A landscape with many valleys, sampled at points; each row gives a point and its height.
A ball rolls from a point to the lowest of its 2 nearest points, and stops where none of them is lower. Distance is the straight distance between rows; heights are no part of it.
K_426 height 457: [ 18   3   7   7   5  10   5 -14  18  -7  -9  -3  -1  -7  -9   0   2   3
  -8   4   8  -1]
K_16 height 379: [ 11  17   0   6   7  -2   2 -19  22  -9   2  -4   8  11   3 -11  -3   1
   5  -3  -5  -2]
K_153 height 116: [  0   2 -26  -1  -8 -22  29 -10  28 -29  -9 -18   6  -4   3   6   7 -11
   2   6  15  30]
K_579 height 70: [ -5   4 -19  -5   2 -21  -6  -7   7 -13  -8  -6  17  -4  15 -17  -1  -7
  -8 -22   0   2]
K_977 height 286: [ -8  -4   3  19   7  -2   5  19 -21  -1  24  -3 -18  -7  -2  -2  -4  11
  20  22 -10  -5]
K_353 height 713: [ 27   4   8  19   3   6  20   4  24 -13 -14   2   6  -3  -8   2  -3  12
   1  28  -2  17]
K_420 height 502: [ 15  -2   7  -1  -8  16  -5   3 -15   7  -7   8 -16  -6 -10  13   0  13
 -14   1  11 -13]
K_520 height 405: [ 10   5   8   2   1  13  -6  -9   7  10   1   4   4   3  -6   6  -2   4
   0  -4   4 -14]
K_859 height 624: [ 13  17  12 -11  18  14   2 -24  17  13   8  18   7  17   8   9   4  -8
   6 -13  -1 -16]
K_616 height 111: [  0  -5  11  21   3  15 -10  14 -11  15  25   0  -4   4  -5   3  -4   2
  21  12  -4   4]
K_582 height 394: [  8  -8 -18  -9 -23  -9   5 -10   8 -20 -20   3   0 -11   5   4   7   2
 -25  -8  15  12]
K_214 height 456: [  4  -8   0  -9 -15   9  -6   2 -13   5 -22   0 -10 -10  -4   6  -7  13
 -22  -9  10  -9]
K_110 height 565: [-21  -8   7 -22  -2  -8 -23  -8 -19  23 -15  16  21  10  11  -2   4  -9
  -4 -40  -3  -3]
K_285 height 355: [ 19  17 -10  -1   1  -4  24 -14  39 -25  -5  -4   9   5   8  -8   3   0
  -2  -8  -5  14]
K_845 height 494: [-13 -10  11 -17 -18   9 -25 -10 -27  40 -12   9  -2  14  -1  14 -12  -6
   1 -26   8 -14]
K_304 height 227: [-20 -23  12  -7 -13  -3 -15  20 -53  30 -11   2  -5  -8  13   1   4   1
   4 -25  -5  -4]
K_739 height 223: [  0 -13  16   9  -3  15   6  21 -34  20  28   8 -32   0   3  11  -9   7
  30   7  -8  -6]
K_540 height 600: [ 13  13   3 -18   9   7 -13 -23   5  23   7  15  13  16  13  13   3  -7
   1 -14   5 -21]
K_266 height 558: [  1  -2  -7 -22  -8  -7 -12  -4  -6  -3 -22   3   3   3   3   4   9   3
 -36 -18   5   3]
K_300 height 552: [ 19   6   6   2  -4  19   4   0  -3  -3 -16   8 -13   1  -7  13  -2  15
 -24  15   7  -2]
K_169 height 237: [ -5   8   5  10  28   1   7  -3  19 -19  12  -4  19   7  -3 -10  -4  -4
  23  27  -9   0]
K_17 height 66: [-21   4  -7  -1  11 -14  -5 -13  13  -6  17  -1  12  -3   0 -13  -3 -14
  11 -10  -5 -13]
K_180 height 419: [  1  -1  -8  17  -2  -5   7  14  -6 -25   9  -5  -9 -14   1  -1   3  13
  -6  18   1  13]
K_623 height 412: [-11  -6   0 -12   3  -8 -24   1 -13  12   1  13  -2  12   0   6  -2  -3
  -5 -17   4  -9]
K_234 height 676: [ 16   5   3  27   2  -1  18  15  15 -12  -5  -4  -7  -5 -10  -3  -4  11
   9  32 -11  11]
K_496 height 330: [ 12  22  -6  -1  22  -2  17 -10  31 -17  10  -9  22  13  12 -20  -2  -2
  11   5  -7   2]
K_384 height 130: [-19   1 -14  -5   4 -21 -16   3   1 -16  -6 -14  11 -11  10 -11   9  -6
  -7 -11   1   6]
K_875 height 222: [  9   5 -16   2  -3 -20  36  -3  37 -33  -9 -11   4  -2  -1   2   5  -2
   3  20   4  27]
K_575 height 378: [ 17  20 -22 -29  -6  -2  18 -14  26 -10 -20  -5   8   8  16  -7  11 -14
 -22 -26   6  12]
K_429 height 430: [ 20  20 -24 -19 -12 -10  32 -15  35 -21 -15  -8   8   2  12   4  11 -13
 -11 -16   7  23]
K_925 height 479: [-23  -9  -3   5   5 -15 -19   6 -26   6   4 -12  -3   3  -4  -7  -1  -4
   9  -5   0  -1]
K_800 height 184: [  6  -3 -15   4  -5  -5   8   4  14 -10  -9 -16  -1 -12  -9   1   6   5
 -11   2  10  11]
K_454 height 407: [ -3  -5   6 -13 -22  14 -14   6 -39  12 -26  -2  -8 -12   4  10   0  13
 -25  -7   6  -5]
K_955 height 465: [  2 -12 -11  -4 -22   0   0   6  -7 -12 -13  -1  -4 -15   0  -1   0   9
 -25  -9  12   3]
K_34 height 260: [  4   1   1  11  14  -7  19   0  19 -27   4  -5  12  -2  -7  -6  -2  -5
   9  35  -7  13]
K_695 height 361: [-11  -6  15 -14 -26   9 -23  10 -46  25 -24   5  -3   2   9   8   2  15
 -20 -14   1  -6]
K_256 height 602: [  2   7 -13 -27 -10 -13  -1 -13   3  -1 -33   2  19   1  18  -6   6  -4
 -32 -30   4   4]
K_838 height 185: [ -7   2   9   5  21   4   0  -8  23  -4  25   2  16  10  -3 -10  -4  -9
  34  16 -11  -9]
K_908 height 349: [ -1  -4  -2  24   6  -7  17  24 -14 -16  18  -8 -10 -11 -10  -2  -1  17
   9  31  -7   4]
K_572 height 564: [ -8   2  -9  10   8 -15  -2   8  10 -18  12   4   4  -4   0  -9  -5  -5
  -1  16  -2  -2]
K_152 height 284: [-11 -21   8  -4 -11   3  -9  22 -44  28  -3  -7 -20 -17   0   6   3   4
  -4 -18  -5  -7]
K_697 height 293: [  3 -10   6   9  -9  13   2  23 -44  25  21   5 -35  -2   0  10 -16   7
  15  -9  -6 -12]
K_780 height 707: [10 -3 27 11  8 14 -1 -9  7 17 18 18  6  6 -4 10  5  2 25 12 -7 -8]
K_347 height 17: [ -9  12 -16  -2  16 -18  -4 -11  12 -11   3   1  11  -4  10 -13  -3 -17
  -1 -17  -6  -9]
K_171 height 533: [-15  -4   2 -31   3  -6 -22 -10  -5  12  -9  12  15  15   7  -8   0 -14
 -18 -31   2  -3]
K_258 height 332: [-10 -11  -8   1  -9 -11   6  24 -23  -9  -2 -22 -26 -17  -5  -9   6  10
 -10   6  -3  12]
K_591 height 672: [  8  -4  26  26  13   9   9  11   3   3   5  13   3   5 -13  -1  -4   5
  18  27 -17  -1]
K_77 height 107: [  2  -2  -4  13   2   1  -4   6   5   3   1 -15  -3 -13 -10  -2   1  -1
  -5   8   2   6]
K_708 height 703: [-2 -8 21 25 16  9  3 15 -9 -6 13 10 -5  5 -9  0 -7  1 31 32 -9 -2]
K_599 height 262: [ -9  -6 -12  -3  -7 -20   0  14   0  -9  -9 -20 -11 -14  -8  -3   6   2
 -17  -3   1   8]
K_990 height 299: [-19 -15  16 -21 -23   4 -24  10 -48  35 -20  15  -3   7   7   9   1   9
   4 -23   1  -5]
K_514 height 390: [ -6  11 -11  16  -2 -13  11   6  18 -19   4 -21  -5  -3  -4 -12  -1   6
   9  24  -6  15]
K_501 height 354: [  1 -11   5   7 -10  14 -12  13 -27  25   9   2 -24  -6  -3  13  -8   5
   6  -1   1  -9]
K_306 height 195: [  5   3  -6  12   6  -6  31   1  35 -23  -4 -10   7   0 -10  -2   1  -8
   4  29  -7  25]
K_116 height 391: [ -5 -10   0   2  -7   2  -2  22 -22   8   5  -9 -29  -5  -1  -4   1  11
  -9   3  -3   1]
K_968 height 636: [-31   2   1  11  16  -9 -10   9 -16  -5  23  -8  -4  -4  -8  -1  -1  -9
  26  19  -4  -7]
K_827 height 542: [  7  11  -4 -15   1   9   1 -30  10   5 -15  -2   9   0   7  -1   4 -11
 -23 -20   9  -7]
K_8 height 220: [-10  -8   8  21   1   5   7  26 -29  10  35   9 -25  -5  -1   5  -8   7
  22  11 -14  -6]
K_583 height 230: [ -9   2 -27   9 -14 -29  18  -5  12 -28  -9 -21   2  -9   7   4   9  -5
  -8   7  11  32]
K_123 height 487: [ 18   5  -2  13  -8   4  11   8   1 -21  -1   3 -13  -6  -6   5   5  17
  -4  12   7   6]
K_387 height 350: [  0   2   8  -5  -4   5 -23 -14  -4  23   3   3  -1   6  -6  11  -2   6
  12 -17  11 -18]
K_719 height 572: [ 24  19  -6 -18   7  14  19 -24  22  -1  -2  -3  13   3   3  -5   3  -9
 -18 -12   3  -3]
K_792 height 29: [-4 -3  8 14  6  8 -7  4  3  2 18 -8  3 -4 -8  1 -3 -1 10 16 -2 -2]
K_767 height 638: [ 15   0  20  27   8  12  20  23   1  -3   4   4  -9 -11 -13   2  -1   9
  12  31 -15   4]
K_279 height 601: [-23  -1 -12   9  14 -11   2   6   0 -16  18 -13   9  -9  -2  -5  -4 -12
  11  24  -3  -2]
K_657 height 400: [ -6 -11   6  -4  -9   9 -19   7 -34  36   0  12 -23   5  -5  17 -11  -1
   4  -9   0 -12]
K_457 height 667: [15  2 19 -2 18 16 -1 -3 23  7  8 12 10 17 -3  0  2 -1 17 11 -8 -4]
K_175 height 598: [ 21  18   7 -13  11  20  10 -22  29   4   3  12  12   8   8   0   1  -7
  -4 -12   0  -9]
K_539 height 503: [ 15  11  -2  -1  -5  10   3 -20   7  -4 -21  -2   2  -6   0   7   4   4
 -24  -4  14  -3]
K_560 height 499: [-11  -2 -10 -21   5  -9 -18  -1   1   0  -8   3  18   8   6  -4   7  -2
 -21 -24  -1  -2]
K_400 height 320: [  9   7 -16 -18 -15  -5   9 -18  22 -11 -14   1  11  -2   9   0   7  -5
 -25 -12  12  12]
K_740 height 458: [-14 -15   5 -19  -9  -5 -23   6 -18  10 -13  10  -2   6   4  -4  -1   7
 -15 -12   4  -3]
K_725 height 632: [ 25   7  17  -2  11  18  11 -12  33   1   0  20  16   6  -1   3   3   0
   1  11  -4  -9]
K_679 height 447: [-14 -21  10  -8 -17   4 -19   2 -33  38   0   2 -10   5  -8  11  -8  -8
  18 -20   7  -8]
K_89 height 309: [  6  13 -15 -11   9 -10  25 -16  31 -20  -2  -5   8  -4   6 -14   1 -14
  -6 -10  -3   1]
K_402 height 283: [  6  11   4   7  29   3  23  -8  34 -22   8   2  30   8   7 -14  -7  -1
  25  24 -12  -4]
K_96 height 599: [ 13  -7  20  23   2  19  17  18 -18  -3  14  11 -19  -7  -3   2  -2  12
   4  21 -13  -1]
K_900 height 461: [ -3  -3  -9 -12   4  -4 -14  -5   5   2   6   4  12   5   3  -4  -1   0
  -9 -14   7 -10]
K_888 height 122: [-18   0  -2   6  12  -6  -8  -7   9   0  19  -3   8   7  -1  -9  -5 -11
  28   4  -2 -11]
K_586 height 531: [ -3  -5   5 -22  -5   7 -26 -15 -11  36  -8  10  11  10   8  12  -5  -9
  -5 -20   4 -12]
K_544 height 521: [-19  -3  -9   8   3 -15 -12  12 -12  -7   5   0  -7  -3  -5  -5  -4  -3
  -8   6   2  -5]
K_722 height 258: [  6   2 -17  -5  -2  -8  11  -9  23  -9  -9  -5   6  -9  -4  -4   6  -5
 -17 -15  -1   5]
K_543 height 326: [ -6   8 -21  10  -7 -22  16  -3  10 -27   2 -21   6 -10  -6  -7  -2  -2
  -1  17   6  18]
K_213 height 567: [  1   9   0 -24   3  11 -20 -17  -2  27   8  13  13  23   4  11  -4 -11
  10 -28  11 -13]
K_890 height 436: [-19  -9   3   7  -1  -3  -7  18 -31  10  10 -15 -21  -5  -4  -7   1   1
   7   4  -8  -1]
K_999 height 413: [  8   9  -5   6   3  -2   6  -8  33 -24  -4  -8   0   3   2 -15  -1  -4
   5   7  -2   6]
K_935 height 285: [ -5  -2  10   2   3   6 -17  -7  -1  22  13   2  -4  20  -6   8  -1  -1
  27  -3   5  -3]
K_473 height 205: [ -3  -7  14  13  -1  12 -13   1  -9  20  27   7  -9  13  -7  17   5  -8
  35   4   1   3]
K_499 height 509: [-15 -12   3 -17 -19  -2 -15   5 -20   5 -30   6   4  -4   4  -5   8   7
 -36 -14   0   5]
K_497 height 551: [ 10  -7  11  15  -5  12   4  10  -4  -7   7  12 -15  -4  -4   3   0  13
   0  16  -1  -5]

Call two points neighbours if one is among the 2 nearest of the other. Go from one point of each pair to the other, from neighbour to neighbour, staying as low as possible. Name the highest point that can't be avoided.
K_153, K_304 -> K_955
K_347, K_623 -> K_110
K_347, K_306 -> K_34
K_306, K_153 -> K_875
K_8, K_304 -> K_501

Write out the way that a ball takes from each point below.
K_96 -> K_497 > K_123 > K_180 > K_908 > K_977 > K_8
K_16 -> K_496 > K_402 > K_169 > K_838 > K_888 > K_17 > K_347
K_859 -> K_175 > K_719 > K_827 > K_539 > K_426 > K_520 > K_387 > K_935 > K_473 > K_616 > K_792
K_925 -> K_890 > K_116 > K_258 > K_599 > K_800 > K_77 > K_792
